Each row is a point on a tangle of strands that fork and nearly touch. The rows are in no order.
Points whose rows are less than 86.3 apart are linked; no others are. Some points are linked to none.
dadi: [ 25  -7  20 -12  -4 -21  42 -11  -9 -40 -34  -9  33   8 -28   8  20 -18
 -20 -20]
Zod: [-19   7  24 -33 -16   5  59 -12  15 -28  -3 -23  -6  25 -10  18  24  -6
 -21   7]
vik: [  0 -18  13 -57   6  23  27 -39 -16   7  25  13  27  -5  31  34 -10 -19
  -7   9]
zume: [ -7   2 -48 -34  29  16 -34 -37  19  31  14  29  -8 -47  47   2 -34  -9
  10  23]
bas: [ -9 -21  10   0   4  18   8 -34 -42  11 -43 -44  22 -11  12 -19  26  -5
 -29  -5]
Mez: [ -7  -7 -83   4  -7 -35 -11 -40  -4 -16  -5 -17  18 -39  23  -4 -15 -11
 -20  -7]
lesip: [ -7  14  51 -14 -21  22  14  58   6  22  20  44  22   3   5  -5  39 -21
  15  -5]
Mor: [  2 -16   2  22  30  14   3 -21 -25  -4  -5 -67 -45  29  35 -29 -25 -33
  -6  22]
dono: [-24 -16 -25  20  -9 -14  -7 -14 -21  15   9 -14  25 -11  -8  31  24  22
 -41   8]
zulum: [ -7  25  11  11 -16 -12  34  11   9 -43 -27 -15 -30  11  -2 -37  14 -16
 -18  14]
nopu: [ 13 -15 -16   5  49  30 -12 -31 -15  16 -32 -52 -21   8  26  -2   7 -26
  -7   8]
Mitup: [  9  20   6 -21 -12  19  -4 -13  10   8 -30   4  28 -53  21  10  21 -10
   0   4]
teto: [ -9   8  10   7 -30 -19   3  -5  -3  -7 -16  -7   6 -14 -22 -36  24  38
  -9 -17]
Vabu: [-35 -39 -10 -35  23  21  23 -33   1 -27  25 -59 -15  39   5  18 -25   0
  13   0]
Mamez: [-25 -18  -7  10 -37 -13   9   9 -28  32  -9  11  44 -43 -10  31  34  24
  -5   3]
raz: [ 24   7 -12 -16  28  -8  -6 -21  48 -25  11  -6 -11  16  -6  19 -18 -10
  22  -6]
Resel: [-22  -4  24  -8 -15  -9 -19  28  -7   9  50   4   7   2 -19  -9  31  41
  12  -1]
temus: [ -6  36 -64 -11  -5 -11  -9 -40  20   2 -17 -10   1 -46  29  12   2  -5
  -4   4]
vagu: [-18 -15 -42   0  13 -40 -39  -2 -13  -1 -13  -9  -8   4 -48 -20  -9  59
 -12 -30]
Zol: [-39  30  17  27 -19  39  -9  36  27  24   5  48   0  15  22   7   2 -13
  -7  12]
mek: [-14   3 -16 -44  14 -22  28  19  11 -18 -19 -15 -33 -23  -3  -5  25  -6
 -19  38]
Kosas: [-17 -35 -17  12   7 -23 -27 -15 -48  16 -10 -19  10  -4 -31   3  10  58
 -31 -17]
tib: [ 29 -22   5  64   5 -15  -2 -25 -34 -27 -12 -22 -22  47 -14 -16 -30  -3
 -20 -21]
Vasom: [ 10 -30  -5 -27   9 -31   9 -24   2 -50  12  -1   2 -10  -1 -64 -12 -16
 -25 -22]
veka: [ -1 -27 -24 -25  38 -19  20  14 -11   1 -42 -15 -24 -53  -5 -17  13 -14
  -5  43]
Ginak: [-11  40 -21  27 -29  38  29 -41  17 -19 -18 -22   6  50  25  23 -16 -15
   4 -24]
sumiz: [  7  -4 -26  54 -12   4   0 -10 -41 -16  -5 -46 -59  17   3   6 -42  27
  18  -1]
zarig: [ 16   3  26  64 -22  35 -37  37 -12  33  13  28 -26  -3  18  -5  -6  -2
  24  16]
fakam: [-24  13  29 -17 -24  22   2  63  10  15 -20  36  41 -18   4  22  53  -4
   5 -30]
katur: [ -5  37 -14  34 -22  12  12  -9  40 -22  34  51 -13  60   7  34 -42  11
  -7 -11]
Duv: [-27 -10 -19 -59 -10 -23  -7  13  21 -14  46  -3   3 -38  -3 -20 -16  31
  24   4]
detoz: [ 16  14  35  -8   5  28   0  55  21  28 -33  37  44  -4 -25  34  38  -3
  35 -16]
lik: [ -2  18  22  27 -32  32  -3 -29 -11  19 -26 -34  25  11   9  -1  -6  34
   7 -32]
kel: [ 38 -10  39 -31  27   5  28   5  13 -16  15   0   7  24 -15  45   4 -37
  -6  10]
sofe: [ 17 -43  10 -38  22 -10  34  15 -12  -6   9 -11   9   1 -32  47  33 -17
 -21  20]
bar: [  0 -27 -34 -41  20 -18 -24  -9  19  11  45  30  23 -58  32   8 -44  -3
  28  15]
zun: [  8  -2  -7   1 -32 -29  17   4 -11  -9 -17  20  45 -37 -27   6  31  19
 -20 -10]
Tus: [  7  19 -12  36  21  24 -22 -25  14  29   5 -28  -4  32   7  32 -26   8
  -2 -15]
Bop: [ 21 -11  23 -35  -5  12 -10 -46  -3   8  14 -12  28 -36  35 -26  -8   9
  24  -7]
piz: [-30  10  13  28 -37  43  26  41  -4   9  26  79  -5  34  10   4 -15  -3
  17   4]
Dute: [ -1  -3 -21  -5 -23 -33  -4  35 -17  45  67  67  44 -44   8  30  11 -19
   3   6]
Tal: [ 28 -17 -11  -7  14 -21  19 -37 -16 -53 -29 -22   6  31 -26 -14   6 -13
 -25 -37]
zos: [ 11 -18  12 -45   2   4  44 -23 -14 -24 -27 -28   6 -28  17 -20  21 -35
  -9  17]
buvob: [  5  36  17  10 -20  -6   1  34  31 -17  29  33   4  13 -13  -3  14 -10
 -14  -1]
Busi: [ 22  26  32 -32  -6   6  -1 -27  25  -1  35  33  17 -17  31 -23  -5 -11
   5  -4]
Vuve: [ -4  -2  10  38  -2   9 -29  17  -3  18 -39   0  47 -23 -17  -4  34  11
 -34 -16]
tul: [  4 -32 -21 -52  -6 -14  40 -15 -12   0  12   2  24 -28  32  42 -32 -20
  15  27]
robaz: [ 11   4   1  72 -32   1  -4 -18 -38  -8 -13 -32 -18  22  -9 -16 -38  28
   3 -27]
zes: [ 16 -16  22  23  28 -22 -11  37 -18  -3 -20  -1 -56   6 -15 -53 -11  -4
   7  31]
pupof: [-16 -14  15 -24  -7  39  15 -53 -27  14 -14 -27  27   3  31  25  11 -15
 -16  -2]
Raku: [-37  19 -39 -10  -9 -27   6 -11 -25 -23 -43 -13 -44  24 -23 -48  -2  24
 -29 -18]
lakov: [ 22  10  54  -1 -27   6  28  -3   9 -33 -36   1  33  -1  11 -21  19 -29
 -20 -13]
buk: [  5  -4  -2 -15   0  10 -22 -14  -4  25  34  27  51 -12   7  40  10  14
  -3 -12]
bubo: [ 36   2  13  30   7 -22   7  10   7 -20 -20 -13 -51  20 -11 -10 -16  -6
  22  15]
fudeb: [-19  39 -12  16 -26  11  16 -44  29 -18  24  -1 -11  46  20  16 -42  16
  10 -26]
galal: [ -3   8 -53   4  19 -42 -31   5   4   3 -21   9  -4 -50 -19 -30  12  22
 -15  11]
fizu: [-23  14 -13  -7  28 -10 -11  44  23  16  31   8 -29  27 -35  28  13  17
   4  24]
fipip: [ 30   8  16 -19  30  21   3  18  15  35 -14  41  22   9 -33  42  14  16
  52 -16]
Gemi: [-20  -5   6  -5 -26 -17  -8  54 -18  29  34  52  41 -36   7  14  44 -19
 -24   3]
Pusat: [  8   4   1 -34  31  11   5  30  17  31  22  53 -20  20 -33  26 -16  25
  61   3]
Pame: [ 13  -8  18  47   4  -1 -26  48  -8  10  19  17 -45   7   4 -19  -9 -20
  11  40]
tikom: [ 19 -15  60  21 -51  30  18  34  -9 -23  12  51  -3  17  19   6  -6 -40
  13  15]
zavov: [ -2 -45 -27 -24  17 -33  10   3  -3   0   6 -19  16 -34   4  26 -17 -16
  -2  30]
depi: [ -1 -10 -21 -38  13  18   9 -28   0  26 -13 -12  11 -15  10  48  -6  16
  34   2]
Fadi: [ -7  -1  43   5 -31  31  28  65  -9   7  27  76  -7  31   2  -2  11 -36
  40   3]
Nabiz: [ 15  27  17  29 -16  18  -4  24  41 -17  13  42   8  47  -2  32 -20 -26
 -13  -6]
tuvif: [  2   0  20 -26 -19 -17  13  61  -6  13  45  38  18 -18 -31  -6  57 -23
  -7 -11]
Tusav: [ 17  13 -50  12  10 -17 -12 -53  -1 -23  -7 -16  13 -12  19 -36   4 -26
 -39 -25]
vani: [ 43  -7  39  50  16 -15  10  16  -7 -17 -42  -2 -15  29 -34  -3   4 -22
 -14   9]
bero: [-12  28  10  13  -2  19   4  35  17  29  -3  41 -23  25 -18  23  -6  20
  48   8]
sula: [ -6  19  11  54 -50  32   2 -37 -21   4  -5 -31  -4  27  14  15 -42  36
  28 -26]
Rek: [ 18 -23  35  65 -40  43 -20  39 -19 -13   6  29  -7   7  25   8  -4 -19
   6   6]
Dekil: [ -6   4  17  24 -19  27 -27  -2 -15  30 -14 -18  45  -5 -21  16  25  41
  -3 -27]
kud: [  9 -12  31   4  -3  18 -12   9 -14  20  17   7  47  18 -31  48  24  18
   2 -26]
tifop: [-30 -19 -21 -31  17 -16 -16 -12  31 -20  30 -26 -12 -21 -11 -54 -39  26
  35  -6]
vefuz: [-28  52   3  19 -17  11 -34  36  37   5   5  29   5 -11  21 -19  18  -7
 -26   6]
Rarom: [ -2  12 -11  47 -10 -27 -30   4 -16  -3 -26  21 -42  32 -16 -51 -15   6
 -42 -15]
mas: [  9  15   5  19  17  29   3 -30  -6  16 -15 -32 -56  12  50 -27 -31 -42
  22  24]
Zegi: [ -2   2  21 -43  -8   7  52  22   0 -15 -14 -11   8  -5 -16  49  43 -26
 -35  26]
Kuvif: [ -8  -4   9  21  17   1 -10  23   9  12  41  -5 -13  59 -32  45   0  28
  10   9]
nonab: [-14 -11  21 -19  -8  10  49 -25  -4 -28  12 -45 -22  56  10  13 -12   0
   9   4]
Sefet: [ 11  25   2  12  19  14 -31 -31  27  15  24  13  32  24   0  27 -15  14
  -7 -17]
meva: [  7   3 -38 -23  44  -8 -40 -16  21  13  -7 -15 -14 -57  29 -30 -13 -14
  14  18]
Sodo: [ 54  -8  38  13  45 -12   3   9  23 -23 -11  -4   9  21 -16  19  13 -47
 -13   7]
Lonag: [ 14 -16  18 -33  13  -2 -18 -19   6   1  20 -20 -12 -21  10 -49 -24  30
  56   0]
Vasob: [ -9  11  22   7   4  14   2   7   3  26 -20 -32 -50   1  -2 -22  -4  29
  44  20]
geri: [-11 -40 -67  -9  16 -54 -26  13  -1 -20 -27  11 -12 -35 -39 -26 -10  28
 -10 -11]
zivam: [-20  44 -11   9 -11  13 -16  16  21  31 -16   0 -16  12 -21  24   5  51
  29  -5]
kozu: [  4  14 -23  36  11 -33 -25 -15  -1 -26   1  -4 -10  19   2 -54  -2  -8
 -53 -23]
lef: [ -6   7  22 -13   5  14  22 -22  -5   8 -30 -44 -43   1  21 -24 -17 -15
  45  15]
Tunef: [-24  14 -16  24   4   5  -9 -10 -10  17   0 -47 -51  22   9  -7 -34  36
  37   7]
fevil: [ 37  11  30 -45 -24  -3  21 -17   9 -33  10  13  36 -28  20  -9  14 -35
 -21 -10]
Golam: [ 13  18 -15   8  31 -20 -53   8  13  24   4   5 -12 -45   3 -47  12   7
   4  18]
sis: [ 10 -17 -31 -21   3 -36 -13   9   5  22  69  47  37 -34  21  33 -21  -3
   2  20]
sot: [ -1 -13 -17  -3  35  20 -13 -40   2   9  34 -52  -4  45   2  24 -31   1
  11 -11]
deg: [-16  -6 -12 -44  -8 -32   4  12   2 -13  17   9  -5 -52  12 -52   4  10
   2  20]
zake: [ -9 -55 -29 -27  45 -11 -13  -9 -17  -9 -19 -35 -14 -33  -7 -14 -19 -23
  -3  17]
vupu: [-30  19 -17  15 -26 -33 -16   4 -10 -10 -31  22 -14  13 -27 -40  17  31
 -46 -26]
Nune: [-39  16  -3 -32   2   3  14  39  16  10   4   8 -20  -5  -6  22  29   2
 -10  24]
keber: [  8  14  19  28  12  26 -16  -1 -19  15 -71 -32  20 -14   5 -25  15  -8
 -30 -17]
zilip: [ 34 -22 -13  27  33 -24  -1 -36  -3 -45   7 -44 -13  53  -8 -19 -24 -20
 -16 -20]

Follow the links from the first point to the second, and from the first to the third. Name the last point that the two ways share.
zilip / vik / sot -> Dekil
Golam / Nabiz / bero -> lesip
piz / robaz / tul -> Dekil
Kosas / kel / katur -> Fadi
veka / lef / tifop -> robaz
vani / fudeb / kozu -> Fadi
zake / mas / Duv -> robaz

A fork is a point with three links. Follow the links from the first point to the second and name the forks in between, in order.
Busi / bubo -> robaz Dekil
fakam / mas -> lesip Fadi Dekil robaz
bar / Tusav -> vupu
Dekil / buvob -> Fadi
keber / Rek -> Dekil
Zod / Pusat -> Fadi lesip

A fork is a point with three links, a tip a point with one. Leave the first point through the second and follow the links. Name the first fork or tip that comes.
geri / galal -> lesip
Golam / galal -> vupu
robaz / tib -> deg
mek / veka -> Dekil
kud / buk -> Fadi
deg / Duv -> robaz
bas / pupof -> Kuvif

Name the points in between on the shortest way along the links from the first point to the second, in order.
tul / fakam -> vik pupof bas keber Vuve Dekil kud buk Sefet Tus sot Vabu nonab Zod Zegi sofe kel Sodo vani bubo zes Pame zarig Rek tikom Fadi lesip
Mez / zivam -> Tusav kozu Rarom vupu teto zun Mamez dono Kosas vagu geri galal Golam meva zume bar sis Dute Gemi tuvif lesip fakam detoz fipip Pusat bero
fizu / Duv -> Nune mek veka zake zavov tul vik pupof bas keber Vuve Dekil lik sula robaz tib zilip Tal dadi lakov fevil Busi Bop Lonag tifop
buk / Mor -> kud Dekil lik sula robaz sumiz Tunef Vasob lef mas
